Points, in no order, along strands that fork and pass close to each other.
Two points are linked if the straight distance between their rows is under 134. Some points are linked to none.
k558: [ 31 -15  -5   4   7  -6  12  14  20 -24 -23   8  51   6   5 -33 -10   0
  -7   6  35 -27  43  29  30  -6   0  14 -27  -1  11  40  -8  23 -18  -5
   1  25  -9  22  27  17 -25   2 -31  -2  -7  36 -56  30  19]
k159: [  0 -10  -6 -47   0 -25  33  28  -2 -30 -31 -15 -10  22 -25 -35   1  15
  11  10   5  14  15  18  27  16  -5  -8 -32  19   0 -32  27  50   3  25
   8  -3   9 -29  -2 -34 -45  47  13  -1  -2 -24  -3  -6  12]
k364: [ -5  -5  17 -12 -11 -51 -17  -6  17  -9 -12 -26  48   0 -41 -36  23  -4
  -5  11  16 -22   3  28 -17 -17  19  -5  25 -13  26  30 -26 -12  -6 -15
  24  10   9  25 -10   4  35  -4 -63  24   2  18 -32   0 -18]
k784: [-17 -11  28  26   7  17 -27 -23 -17  28  -1  41 -41 -48  25  11   3 -18
  40  29 -23   7  19 -26  -7  15 -16 -25  27  -2 -13   8  32 -24  20 -29
  11 -34 -35 -30 -24   3  18  43  -9  27   2 -25  10  -8 -10]
k609: [  4  -2 -35 -21  32   1  20  13  -2 -17  17  14   4  14  -7 -16  -8 -15
  -5  -9 -14   8  -1  16   0  11  15  -6   7   2  -8 -10  -7   1  22  -3
  -4 -12  10  -4  25  -8  -6 -54  38 -31  25 -15  29 -27 -33]
k824: [-15 -24 -11  22   7 -32 -26  -8   7  -3  -8  -5  18  19  35  37   0  13
   6  21  30  10  11   8  -5  11 -32  -3 -10  30  -7 -41   3  26 -17  13
 -12 -24 -24   5   1   7 -30   0   7   8 -19  12 -13   8  32]
k379: [ 31 -14 -41 -12   2  36  -2   1   3 -31  20  11 -31  -1   4  -7 -22 -24
  13  -6   8 -13 -28   1  -9  29  12  12  20 -29  -7  58 -33  13 -13   6
  10   0  -9  25  67  -5   5   2   4 -11  27  17  32   9 -24]
k576: [ -5   0  27  37  16  -7  -7  -6  15  32  57  16  10  -8  -7   0 -10  -6
 -51   7  23   7  10   3 -10  -6  23   4 -12  34  -6   5 -17 -16 -62  10
 -32   7  24  31 -38  19  21 -15   4  17  15   5   4 -10 -24]
k254: [ 11  -1  -5   1  38  34  13  37  -6  -2   5  27  20 -11  23  34  20  -7
  -2  -4 -18  -9  12  -7  12  19  -7 -20   0  27  -5  -2 -12  -5  25   2
  13 -28 -22 -17  26  -2 -29 -18   8 -38  -3  28 -10  12  -3]
k932: [ -2 -33 -23   9  -6 -48  10  15   0 -21   0 -23  14  48   0  10 -31   7
   3   9  -5 -17  11  -4  -1 -19   1   4 -20   3   3  -7  21  30  19 -15
  55   8 -11  -7  -2 -27  -7 -42 -35  -3  17   8 -38   3 -31]
k100: [  4   3 -23   5 -15 -22  -7 -31   3 -16 -43  -3  -9   2 -31 -48  -7   8
  16 -44  30  -8 -30  21  -5  10  -4  29  -2 -33  28 -23 -24  11  20  -5
 -19  19  24  22  29  13 -24 -37  46 -23 -13 -10  27  -6  26]
k50: [-17   4 -19 -13  27  15   4   5  -5   0   4 -16  24  -2  58  23  -9 -17
 -13  42 -25  51  46  28  -3  -6 -32 -16  -3  19 -17  -2   7 -15 -44  23
 -29   5 -24   7  -1  -3  29  24  10  15  21 -30 -19   0  18]
k106: [-12  41 -14 -13  15  14  27   5  -2   9   5 -18  34   5  41  17 -12   4
 -23  13 -13  44  30   7  13 -17 -23  -5   7  12 -20 -43  -3 -31 -41  25
 -51  14  11  15  -4  13  22 -14  45  -7   5 -28 -14   7  31]
k302: [  9   9 -25  13 -44 -12  -2   3   5  -8   9 -10  -5  15   6   9 -18  11
  25 -14  -1 -25  -9  -2   0 -12 -21  21   7 -25  14   9  11  10 -23  10
  15   9   1 -13   2   5  15  -5 -34  18  -8  18 -13  34  21]
k924: [-21  14   9  -1  -8 -47 -35 -30  21  21 -32 -11  25  -5  21  -7   2   8
   5 -10  36  -1  -4  24 -29 -33   9  29  21 -31  12 -26   9 -15   6 -12
 -30  -6  12   2 -19  51  15 -51  -4  10  -7  -5  -9 -11  18]
k805: [ 17  14 -19 -48   9   2 -14  -2   4  -4 -20 -16  46  28   7 -17  18   8
 -11  20  -1  11  18  54   6   0   8  19  33 -29 -12  25  15  -5 -16  16
 -40  11   6 -32 -38  30  29  19   3  13  -9   1 -13 -34  26]
k778: [  5  -8 -15  15  43  12 -35  -9  17  -2 -27  21  25 -27  56   2 -17 -17
  15  15  32  25  35  37   6  26 -43  -2   9  -6  -8   1  -2 -20 -28  26
 -53 -19 -33  21   8  38 -19  13  44  -8   8  -3  -7   9  34]
k88: [  8  -6 -23  34  41  -6  -7   2  -2   0  26  11  23  44  24  28 -26   9
 -22   3   6   5  26   7  16   3  12   3 -30  34 -30 -14   4  17 -38  -8
 -31   0 -10   3 -14  18  10 -50  26 -11   4   9 -30  -8 -12]
k238: [ -7   5  21  30   6  40 -14   3 -20  12 -15  10   9 -14  -2  23  21  23
   6   5  -7  -6   5 -13   5  12 -23 -30 -13  46   5 -13 -15   6 -27  15
   1   2 -12  16   7  -6 -22  29  -2  10 -46  19 -35  33  40]
k823: [  9 -22 -24  37  49  32 -31 -13 -10   8   5  28  -1  11  46  44 -10  -6
  -1  16 -14   6  25  10   0  29  -7  -5 -19  32 -30  19   6   2 -35  -4
 -23 -12 -43 -14  -8  13  11  -4  22  -4  -1  20 -25  -4   2]
k801: [  3 -22 -13  35  29  16 -43 -15  -4  18   2  39 -28  -6  40  39 -15 -10
  36  12 -13  -4  15 -16  -8  25 -30  -6   1   5 -22   4  37  -2  -5  -6
  -9 -32 -42 -38 -27  13   6  21   7  17  -5  -5  -5  -5   3]
k867: [-12  -7 -17 -21   5  11  15 -11 -16 -17  -6 -25  -4  16   9   8 -19  -1
 -15  42 -16  39  39  16  11   7 -17 -17 -39  27  -9  -7   3  22 -27  14
 -17  26 -13  16  12 -27  -2  48  13  13  14 -28 -23   6   9]
k954: [ -5  -4 -28  -6 -14 -20  10   7   7 -25  17 -56   6  26   2  12 -36   0
 -12  14  10  17  -8  10 -26 -24   5  13  20 -13   8  14 -20  14 -26  20
  28  19   1  42  22 -15  35 -13 -35  11  36   0  -1   5 -18]
k309: [ -4 -11 -19  42 -19  11   1  -4  -1   3  40  22 -43 -18 -24 -21 -35  -2
  35 -18   5  -8 -15 -24 -14  18 -20  -4  -1   7  12 -14  -7   4 -39  18
  15  -5  21  23  27  -9  -6   1   7  17   8 -21  27  29 -15]
k359: [-12   3  22   7 -45 -17  26  -3  -6   3 -14  25 -42 -44   3 -22  16 -20
  37 -36 -20  -8  -6 -43  15 -26  -4   3   2 -31  23  -6  14   4  52 -39
  44   3   9 -17  15 -24  -8  -9 -29  -7   8 -19  19 -12  -9]
k194: [-15  29  13  -5 -19  16  -9  -2 -26  34 -10   5 -18  -9   6  20  36  23
  29 -18 -33  -6 -20 -37  -7   0   1  -1  42 -12  -3 -28  29 -19  19  -2
  13 -13  -2 -50 -50  21  22  12  -3  14 -37   1   3   0  17]
k188: [ -9   7  20  -8   4  18 -33 -37  -6  15 -49  25  -4 -48 -43 -55  24   8
  24  -8  15   1 -12  -2 -13  25   2  -7  36 -26  11  -4 -13 -23  30  -5
 -19   7   6  19  -7  34  -6  31  32  10 -34 -14  22  -2  23]
k600: [-10   4   6  29 -12  39   1  -7 -20   6  13  13 -28 -23 -33 -17 -17  13
  18  -1 -12   2   0 -16  -3  15  -8 -22 -22  32  10 -17 -15   5 -42  17
   1  10  13  35  30 -16 -16  28  13  25 -20 -17 -11  32   1]
k486: [-37 -22  15  26  12 -42 -43 -21   5   3  -7 -34  22  19  14  39   9   8
 -19  30   5  22  21  19 -40 -26   0  -5  10  21   0 -10   1 -11 -24  -4
   5  -7 -13  19 -28   5  49 -21 -37  27   4   2 -27 -18  -3]
k929: [  1   2 -16   5 -19   2   1  -6  -6 -22  -9 -39  -4  22  -9  11  -3   5
 -13 -27  11 -17 -42   4 -19  -5   8  19   0 -20  23  22 -39   5  29 -18
  22  24  -3  33  50  -1  -4 -34  -8 -22   2  33  -2  21  -3]
k557: [ -2 -19  36  47  17 -29 -21 -18  14  42  34  41   8 -18   0   5   0  -5
 -20   5  18 -12  24 -16 -10 -17  19  -7 -22  34  -3  -5   8 -13 -29 -21
  -4 -16  10   8 -35  11   4 -28 -18  32  -3  -5 -15 -18 -26]
k212: [ 29  -5 -46 -41  14   7  35  33   6 -30  25   1  21  32  -2 -27 -18 -23
   4  -3 -23  -5  -6  22  23  -5  12   3   8 -22 -22  41   8  14  20  -1
   5   6   8 -20  19  -8  10 -35 -10 -32  35   4  27 -28 -34]
k193: [-19   6 -25   9   9 -22  -7 -11 -11  -1   8 -53  20  75   8  42 -26  29
 -31  14   4  22   2  22  -3 -13  10  17 -11  11 -18 -28   3  14 -23  -5
 -24  27   3   9 -31  -1  35 -44  23  -5   8  -3 -28 -16  -5]
k461: [ -6  -4  20  13 -29  -9  -3 -50 -14   1 -22  34 -45 -48 -29 -49   2 -19
  49  -8 -15 -14  -1 -23  -1  -5   8  -4   9 -28  11  -1   1 -10  34 -61
  26   9   7   0  20 -11   8  -4   1  26  -4 -28  17 -14 -24]
k148: [ 11 -34   5 -36  22 -30 -30   2  -7 -10  -7   6  -1  19 -40 -20  33  -7
  -6  15  -2 -18   3  29  -3  45  35 -13   9   2   4  39 -15  21  27 -19
  21 -20  -9 -26 -15 -18  -8  25 -14   3   0  16  -2 -33 -44]
k36: [-11 -16 -12  43  14 -40 -12   0  11  26  24  32 -15  -2  18  17  -9   3
  31 -26  22 -12  -6 -26 -18   5 -22   5   6  14  -3 -55  21   3   5   1
  11 -49   1 -19 -17  15 -29 -56  17  -5  -2 -18  27 -12 -11]
k719: [ 13 -27 -34   5 -16 -25  31  30   9 -16  38   2 -13  41  -8 -16 -51   5
  12  -1  -3 -22  13  -9  20  -6   0   9 -33   0  -6  -2  39  39 -18   3
  34   8  12 -28   0 -30  -4 -11 -32   7  19  -6 -13  10 -35]
k502: [-10   1 -28  -8  26 -21   8   1   4   2 -14  10  27  -6  -5 -20   2  -7
   6 -15 -15   2  10  12 -15 -23  11  -4  18   1  11 -27 -11 -15  18 -13
  15  -6  11  23  24   8  -1 -76  14 -11  14 -14  -5 -14 -20]
k734: [ -1  46  -4 -47   0  40  63  27   0 -11   4 -20  20  -3  29   0   0 -10
 -29   1 -21  45   4 -15  26 -19 -29 -23  -3   9 -21 -31  -1 -19   5  22
 -35  18  14   1  16 -11   3   1  39 -43  16 -32  28   8  26]
k538: [ 24   7  18  -1  -2   9  18  -5  -8   0 -54  31 -34 -29 -18 -28  23  19
  28 -26  10 -12 -13 -35  28   7   5  17 -17 -20  -9 -24  16  19  35  -8
   2   3   6 -24 -19  13 -47  46  23  -5 -43 -23   7  -5  32]
k468: [  7  -4  18  21 -18   5 -59 -35   9   7 -13  11 -17 -19  -6   5   8 -11
  26  -1  14 -29 -23   3 -21  18  -1   3  26 -40   4  49  -3 -17  19 -21
 -12  -6 -20 -14 -20  32  24  24 -20  15  -9  27   8   6   4]
k595: [  4 -15  25  15  17  28 -20  25  -5  12 -11  17  21 -27  20  32  40   0
  -6   3  12 -11  -1  -9  -4  33 -16 -23   9  28   3  10 -17  -6  21  12
   7 -27 -28  -5   8  10 -39  34  -9 -21 -33  48 -13  24  24]
k684: [ 23 -33   0 -24  29  14 -17  -4  -4 -14  -5  28   5 -14 -23 -21  24 -21
   2  19  -7 -23  19  17   3  40  26  -9   1   4   4  66 -22  -1   0 -35
  17 -13 -20   8  31 -19  -9  14 -14   1   6  32 -20  -7 -42]
k967: [ 27   5   3  -8  14  44   0  -6  27  -1 -13  33  17 -46  31 -14   3 -28
  -4   4  22  11  21  14  14  15 -22   5   1 -20 -11  29  -4 -31   1  10
 -49 -10 -12   8  12  27 -15  24  23 -22  17   9  14   6  26]
k821: [-20  22  19 -30  18  11   1 -15 -18  22 -29 -12  13 -10 -11  -3  27  17
 -25   4  -6  33  -4   1 -18   1  20 -10  11  17   4 -48 -16 -22  26  -1
 -16   2  11  14  -6  10  -4  -4  42  -9 -20 -25   5 -19  11]
k48: [  8   6  16 -19  16  42 -27 -23 -21   3 -43  21  14 -46 -22 -35  39  -6
  19  20 -22   2  14  13  -3  19   6 -27  34   0  12  23 -20 -23  12 -15
  -5   7 -15  11  10   7  12  47   5  20 -36  -3 -19  -1  13]
k202: [ -1  18  43 -14 -41 -24  19  14  -1  25 -17  -3  -4 -10   2  -2  44  24
   6 -23   6 -18 -16 -37  16 -18  13  19  17 -12   9 -19  30   3  29  -5
  28  -2  10 -36 -38  18 -10  14 -30   4 -32  17  -8   6  24]
k490: [ -6 -11  14  17   8  36 -37 -42 -24  16   4   5 -22  -4  16  34   6  -8
 -21  31 -36  18  16   5 -20  -7  26 -13 -11  14 -20  48   2 -10 -24 -31
  -5  21 -31   5 -19  -5  66  24 -15  34  12  -4 -22 -11 -18]
k233: [  0  18  15 -15  31  42 -13 -21  -3  22 -16  19  10 -36  -3   0  25  -8
 -29 -10  -1   9 -22   2 -23  12  17  -7  28   1   6  -6 -38 -52  42 -14
 -21  -1   4  25  17  22  -5 -32  51 -34 -10   4  26 -14  -3]
k555: [ 20 -24 -14  -6  13  -9 -19   1   4 -20 -22   6  31   8  13   6   1 -13
   0  16   7 -20  29  27   4  10   7   2  -9   0   7  44  -4  11   7 -23
  12   4 -32   6  25   5  -7  -5 -32   1   5  39 -43  11  -5]
k652: [  6   7 -35  -8  -4  19  22 -12 -14 -34 -17 -35  -2  31  11   5 -29   4
  -7 -15   4   8 -13  17  11  -2   2  18 -13 -17  11  -6 -27  19  18 -12
  -6  38  -6  48  70   3  -8 -33  37 -35   6   4  -9  23  19]
k893: [ 28  22  20  -9 -14  25   4 -35   0  12   8  11 -13  12 -30 -22  -9   3
 -25 -12  -9 -15  -8  -7  13 -20  44  27 -27 -22  -9  26   0 -11   8 -19
 -39  37  28  -3 -21  13  15  15  10  11 -13  -2  -5 -16   1]
k407: [  3  44  18 -25 -35  45  33  21 -22  17  23  -4 -21  -5 -31 -12  14   9
  -1 -19 -56 -16 -31 -26  21 -27  22 -14   7  -9  -3  16  14 -12   9  -4
  17  20  29 -29 -16 -31  15  25 -21  11 -19 -13   5  -3  -7]
k396: [ 25  -6  36  -7 -14 -48   2 -15  41  10 -31  21  -5 -26  46 -13  -4 -16
   1  -7  51  -4  21 -19  20 -22 -10  22 -34 -25 -13  -1  28   5  24 -19
 -21 -11 -11 -19 -21  38 -33  17 -11   7  11  -8   6   0  27]
k777: [ 33   4  20 -12   4  21  20  23  21   7   4  51  12 -43   9 -29  16 -22
  11 -12   9  -9  17  -9  30   8  -6   3   6 -13  -9  27  15 -13  11  15
 -17 -23   6 -30 -12  14 -26  34  -7 -13   2   7  15  -2  11]
k577: [-22  -8   0   4  32   9 -10  -1  -5  16  14  22  10 -34  27  -2   2 -24
   9  35 -32  35  39  15 -22 -13 -18 -23  21  18   2  -2  17 -36 -25   5
  -4 -27 -10   1  -8  -2  44  10 -14  31  27 -46   1 -14 -19]
k192: [-17  33  24  28 -30  43  -6   2 -22  27   9   4 -34 -38  -3  30  18   4
  22 -25 -36 -13 -40 -53 -13  -8 -16 -18  27  -4  13 -12  -6 -30  22  -4
  26   0  -1  -9  -1  -4   9  10   0  -5 -22   4  19  23  12]
k87: [  4 -28  17  49  -7  13 -27 -13  -4   9  35  -5 -18  25   3  39  -8  11
 -37   8  20 -18 -13  -2  -2  22  15   5 -36  28 -14  42 -18  26 -43   4
  -7  10 -12  17 -15  -4   8  24 -17   9 -11  41 -12  18  -2]
k237: [ -9   2  -3  16   6  -4 -24   5  20   4  -8 -11  28  -2  51  34  -1   8
  -9   4  54  22  -3  19  -1  28 -46   8  18  -3 -10 -22  -5 -15 -23  33
 -51 -24 -18   9  -8  35 -19  11  29 -28 -10  22   5  22  50]
k47: [-20  -4  42  11  -5   6  -1   8  15  26   7  25  -5 -64   8  -4  12 -17
  -3   6  19  19   4 -14 -12  15 -34 -20   5  15  14 -17 -10 -25  -5  29
  -5 -17  -2  27   4   4 -30  41   6  -7   8  -5  34  20  15]
k403: [  2   9  12 -15 -17   4  30  12   9 -13  42 -29 -23  11  12  27 -20 -20
 -36  16  -1  19 -11 -17   5 -12   0   7 -29  -3 -10  19  -2   6   9  10
  -5  10  -2  -2   0 -28   4  25  -1 -12  45  -6  42  -1 -17]
k139: [ -1  29  -6 -35 -17  31  25  33 -24  -9  22 -36  -9   8 -24  13  18   5
  -1   8 -64   0 -28  -9  -2 -13   9 -25  27  -9  -6  32  12   5  10   6
  43   3   2 -27 -17 -49  33  27 -44   9   9  -9  15  -8 -21]
k862: [ -7 -15 -15   7  -3 -34   5  -5 -10  -6  -2 -20  11  17 -12  -8 -23   0
  24   6 -41 -21  14 -18  -8 -41  12  -7   9  -6   3  -9  22  -1  16 -39
  62  13  -6   0  -2 -23  37 -43 -49  20  12 -13 -48  -6 -42]
k851: [ 37  21  11   1  -2  22   0 -21   0   4 -31  26 -11   6 -29 -19   9  17
  10 -24  11 -29 -14 -16  22  -3  25  33 -15 -31  -9   9  10  -5  19  -3
 -35  14  16 -28 -32  19 -13  36  19  -2 -43   7 -10  -4  33]
k806: [ -3  11  22 -24 -20   5  45  52  -6   1 -26  -3 -19 -14 -37 -48  39  25
  19 -40 -14 -22 -16 -19  36  -4  11 -16  -8  -1  17 -18   5  18  36   6
  37  -1  30 -22   8 -36 -45   0  -9 -16 -33  -4  -3   2   1]
k320: [  3   9   7  38 -40  21  -9   5   0   8  16   7 -28 -10   5  30  -1  13
  27 -21  -5 -26 -27 -31  -2   9 -33   6   9 -13  10  11   3  -6  -7  17
  12  -6  -9 -17  -4   3  -5  27 -21   2 -19  27  13  43  28]
k767: [  1  21 -11 -31   4  23  20  11 -28  -8   2 -41  -2  56 -48   5   7  27
 -23 -10 -22  -7 -31  -2   4   2  30   2  -4   1   0  -9 -17   9  25  -8
   7  30  23 -12  -6 -23   2 -20  24 -18 -16   2   1 -13 -12]
k399: [ -1  10  31 -12 -16 -24 -39 -28   7  11  -5  -4   8 -20 -34 -34  31 -14
   2   1   4 -24 -25  13 -18  -3  31   2  34 -31  15  31 -26 -27  23 -23
   2   4   9   1 -19  15  33  11 -24  22  -7   8  10 -15 -13]
k34: [ 15  10 -14 -10  -9 -24   3  14  43   3  30   9   3   5  31  -1 -14 -24
  -2 -14  27  -3  -7  16   0 -17  -4  25  11 -42 -14  14  18 -10  -1   9
 -36 -20  16 -39 -22  33  15 -33  -1 -25  42   1  40 -15 -10]
k123: [  6  22 -16  27   8  -4  17 -19  -3  -3 -24  13  -5  19  15   4 -31  16
  18 -38   3  -9  -9 -18  20 -19 -13  20 -29   2  -6 -60   2   8   8 -12
 -14  11   4   7  14  17 -31 -53  52  -7 -24 -15  -4  12  34]
k152: [  4  23 -22   4 -35 -10 -18 -19  20  -2  -8 -15  18   1  11 -13 -23  -2
   7 -12  24  -5  -3  30 -13 -30  -2  29  12 -44  12  12  -1  -8 -32   0
 -28  24  14  17   7  37  28 -21 -19  15  -1  10 -18  18  24]
k550: [ 19 -16   6  -3 -15  13  24  13  13 -31  16  -9 -20  -5 -13 -15  -5 -11
 -21 -14  31 -13 -24   0   6  13  16  19 -12 -17  18  45 -46  12  16   2
   9  17  -1  44  70  -9 -24  -8  -1 -30  20  28  33  26 -15]
k878: [  2   1   0  12   2 -24 -38 -46   9  10 -48  25  -8 -27 -14 -40   2   2
  34 -31  26 -15 -17   7 -19  -4   6  21  21 -40   7 -14  -5 -13  28 -25
 -20  -2   3   7   3  42  -8 -38  26   8 -17 -10   9  -8  11]
k770: [ 14  50 -19 -29  -9  63  37  22 -25  -4   7 -15  -5  32 -23  10   6  27
  -5 -23 -47 -11 -29 -17  23 -13  12   1   4  -8 -14   2   4  -5   4  13
  -7  29  29 -33  -6 -15  10   0  17 -20 -27   7   5   4  19]
k182: [ -3  21 -11 -34  -4  25  67  55   6 -17  15  -3   6 -12  -4 -19   4  -9
  -8 -10 -10  25  -2   3  23   0 -22 -22 -10  17  -3 -20   5   8  -1  38
  -9  -7  23  -8  26 -27 -21   5  19 -38  19 -18  40  11   5]
k771: [-38   2  14  -2   9 -38 -18 -15   5   4  -8 -70  16  39  10  53   1  17
 -48  18   7  34  -6  14 -37 -31  14  18   8   6   0 -30  -6 -17   5  -1
 -13   1   5  20 -36   3  38 -28  -5   3  16   3  -7 -31  -1]
k641: [ 14 -11 -30 -35  -9 -25  38  16   6 -32 -13   2   0  28  -4 -36 -40   0
  26   6 -13  -2  19  11  41 -14 -13   9 -35 -11  -6  -8  46  43  -5  10
  16  20   5 -31   3 -30 -18  27  -8  12   6 -24 -17   0   7]
k285: [-10  11   4 -43 -19  -4  59  53  15 -20 -12 -18  10   0 -30 -50   8  19
  -1   3  15  17   6  18  37   4 -21 -17 -12  26  14 -34   8  23 -29  49
  -5   2  36   0  14 -32 -38  24  15 -14   4 -14   8  16  23]
k349: [ 29   4 -22 -41   8  29  17  30   1  -8  22  29   3  -6  -2 -19  10 -24
  11  -6 -27  -8 -12   6  15  17   1  -3  23 -22 -21  43  18  -8  16  14
  -3 -21  11 -55 -12   0   5  19 -14 -17   7  -3  38 -33 -14]
k518: [-18 -13 -41  35   0 -27  -9  -7   6  -2  22  20 -23  -4   6  -3 -40  -3
  40 -13   5   9   2   1 -15  11 -40   3   5   9   8 -46  12   8 -30  19
   5 -23   4   4  17   1 -17 -32  36   6  11 -35  29   6  -3]
k419: [ 25 -14 -28  16  18  29  -8  18   7 -24  41  12  -8   8 -12   4 -19  -8
 -11   7  29   1  -7  21   6  48  -2   4   2   1  -9  40 -31  14 -41  32
 -26 -11  -1  14  15   4  -6  25  21 -21  16  26  25  10 -15]
k659: [ 28   3 -33 -12  51  16   5  50  -3 -19 -11  15  52  17  29  21  19  -5
   7  -6 -10 -19  24  30  27  25 -12 -11  18  13  -6   8   0  12   3  23
   3 -28 -29 -32   1  21 -17 -16  15 -36 -14  41 -27  11  19]
k705: [ -5   0  28  14  -4 -15   9  24   9  10  31   3   8 -16 -25  -3  19  -5
 -13 -13   3 -25 -12 -10  -1  -7  11  -9   3  16  20   9 -18 -11   0   8
  26 -10  18  16   2 -12 -17 -12 -26  -4   0  19   0  13 -20]
k49: [-32 -19   0 -10 -14 -63  -6  15  14  -6  -3 -32  25  24   3  24  17  18
 -14  21  41  26  -3  24 -18  11 -20   5  18  24  13 -38  -3  12 -20  34
   1 -25   2   9  -9   4 -19   1  -3  -3   3  11   6  -3  16]
k217: [ -1 -31 -12  -6  20 -54 -43 -12  -3  -7 -23   6   6  20 -18 -12  17   4
  18   7  23 -12   2  20 -18  32  11  -3  13   4   7 -12  -7  21  23  -7
  17 -29 -13 -12  -3   9 -21 -17   0   7 -13   2  -5 -24 -20]
k828: [-36 -15  26  23 -47 -39 -31 -28  10   6  -8 -17 -28 -15   3  16   7  -4
  20   3  28  13 -28  -9 -38   4 -27   5   9 -16  20 -22   4  -1  20   5
   5 -11  -5   8  -5   7  -2  16  -1   9   6   0  44   4  18]
k561: [-16   7 -23  19  13 -29  -4  -8  -5  13   8   9  13  -7 -13 -13  -9   3
  36 -13 -25 -15  13  -9 -20 -30  -1 -13  29  12  13 -37   9 -21 -15 -18
  35  -9   6   8   0   1  31 -56 -18  31  -5 -29 -28   1 -16]
k451: [-26 -15   9   6  27   4 -35 -33 -14   3 -12   1 -13 -23  19  15   4 -22
   7  47 -38  28  26  10 -34 -16  12 -11  17  -3  -5  15   6 -38   2 -34
   2 -17 -23  12  11  -2  63  -8 -11  27  28 -32  -4 -25 -33]
k661: [-22 -21  29  29  18 -41 -10  -5   9  36  22  32  -7 -31   2  -4   5  -6
   1  -4  19   5  14 -24 -20  -6   5 -11  -1  34  -1 -54  18 -11   9 -13
  16 -45  13   3 -22   4 -29 -30   4  18   8 -30  19 -22 -26]
k923: [ -1  -6  31  28  20  10   2   9   6  17  43 -14  22   0   1  21   2  -8
 -65  15  16   1   5   7  -6 -11  33   0 -15  40   0  36 -31   1 -47   9
  -3  25   4  51 -13  -1  26   1 -24   6  19  31 -18   7 -20]
k971: [  2   2 -38 -16 -31  -1  14   0   1 -20  30 -36 -16  28  12   4 -43  -9
   5  17 -25  13 -12   2 -19 -28   4   9  16 -32  -8  21  22  18 -21  10
  31  17   0   0   7 -25  55   6 -40  30  35 -29  18  -8 -23]
k804: [ -2  31  45 -21 -23   9  37  12  -1  30   1   4   2 -21   4  -1  23  -3
 -18 -12 -27   2   7 -34  20 -44  15  -2  -8  -5  -2  -7  23 -16  34 -16
   9  16  18 -20 -30 -10  -4  18 -21   6   1  -9 -10  -4   3]
k608: [-12  11  -4 -39 -22  -5  33  18  -2 -15  22 -46 -15  14  -7  14 -14  -8
 -15  16 -33  31 -19  -6 -10 -31  -2   2   6 -10  -6  11  23  10  12  15
  30   5   8 -20 -17 -46  28  22 -31   9  41 -23  39 -23 -27]
k173: [  4 -10  26  15 -44 -10   9 -20   4  -6  26 -13 -42  17  18  29 -36 -12
 -20   8   9  -5   2 -28  12 -12   3  20 -65 -12  -6  20  18  15   7 -19
   1  23 -10  -4  -2 -20  -3  34 -21  15  28   3   7  13  -5]
k431: [ -8 -27  24  30 -29 -39  -5  -8   9  -6  29 -22 -12  41  -9  22 -23  17
 -32  14  41 -12  -2 -10  13   1   3  16 -64  22  -2  -8   6  34 -20   3
   1  10   7  13 -10 -18 -22  14 -14  13  -5  17  -4   9  -3]
k210: [ 12   3 -21 -26  -2  16  35  -3  -3 -32 -16 -26   9  25  36   9 -28  -8
  -9  14 -14  17  24   1  33 -11 -18   4 -36  -7 -15   0   7  17  14   1
 -16  38 -21  16  42  -9  -9  12  20 -21  17  -3 -20  23  30]
k798: [ 16 -36 -26   7  27   9  -4  -1   9 -32   4  38 -12 -10 -19 -25 -21 -12
  10  10  28  -5  16  22  11  52 -11   1 -15  10  -1  11 -16  13 -22  20
 -17 -26  -6  25  43  -2 -43   8  37 -23  17   4  21  11 -17]
k408: [-22 -22   1   5  -5 -46 -17   9  16 -20   1 -59  38  15 -10  20  -1   7
 -26  33  21   7   6  29 -32 -19  -4   2  21   9  18  18 -20   0 -43  21
  29   2  -6  40  -8  -5  47  -2 -59  21  21  22 -28   1  -7]
k168: [-19 -16  20   0 -15 -44  -7   9   1 -20  19 -61   6  49 -13  47   6  17
 -51  35  38  18 -21  19 -11  18  -2   7 -16  26   8  -3 -16  33 -15  25
   3  -1  -5  15 -18 -28 -14  25  -7  -6  14  26  14  -6   0]
k56: [  4  30  -2  15   8  46 -12  -8 -12  25  -7  22  -3 -21  -8  12  19   7
   4 -40 -21 -15 -37 -28 -16   7   6  -8  28  -7   7  -4 -31 -45  28 -10
  -2   5   7   2  11  21   4 -31  25 -22 -34  20   6  15   4]
k817: [-13  15  18 -29   9  19  29  44 -30   7 -25 -26 -15  17 -35  -3  33  36
  -5 -15 -26   2 -18 -15  15   8  30 -30 -15  31   7 -41   2  16  47   0
  29  -1  16 -24  -5 -37 -36  -5  25 -24 -32  -3 -15 -14 -10]
k592: [ 23   4  10   7   8  50  -6 -38  -8  19  10  17 -19   6  10  13 -14  -4
 -27   9 -17   2  17 -11  12  -3  31   9 -38   4 -25  37   3  -5 -20 -28
 -38  35  -2   9  -9   5  27  21  10  20   2   1 -22  -8  -1]
k62: [ -7  -8  10 -14  32 -30 -23  -9 -15  23 -18   4  19  11 -41 -22  37  22
 -12  -7  13  -7  -8   6 -17  20  40 -12  13  24   5 -36 -17   4  20 -13
   6 -16  15  -1 -24  14 -22 -26  19   8 -36  -7 -17 -32 -20]
k666: [-11  12   9  12 -40   4  40  29 -13   1  -9  13 -48 -17  -6 -10  13  17
  45 -39 -22 -14 -13 -44  26  -8 -22  -6 -13  -2  15 -28  25  30  22  -6
  43  -5  11 -41   6 -38 -34  12 -17  -1 -25 -19   6  12  13]

Follow the links from the first point to the second, and from the first to the third. Name the last point that the two ways share.
k923; k468; k804 => k608
k194; k771; k967 => k608
k806; k408; k233 => k407
k238; k824; k359 => k431
k661; k719; k817 => k431
k431; k878; k217 => k192
k399; k821; k359 => k407
k771; k555; k924 => k192

A fork is a point with three links. Follow the links from the first point to the second and name the forks in between, in order.
k56; k502 => k192 > k407 > k608 > k431
k36; k862 => k431
k932; k851 => k50
k770; k801 => k407 > k608 > k408
k49; k801 => k431 > k608 > k408
k817; k87 => k407 > k608 > k431
k320; k771 => k192 > k407 > k608 > k408
k684; k878 => k192
k349; k767 => k431 > k608 > k407
k784; k48 => k408 > k608 > k407 > k192 > k878

A fork is a point with three links, a tip a point with one. Leave the first point through the second and follow the links. Name the first fork or tip that comes.
k49; k824 => k50
k159; k641 => k431
k923; k576 => k659
k555; k684 => k192
k192; k56 => k558
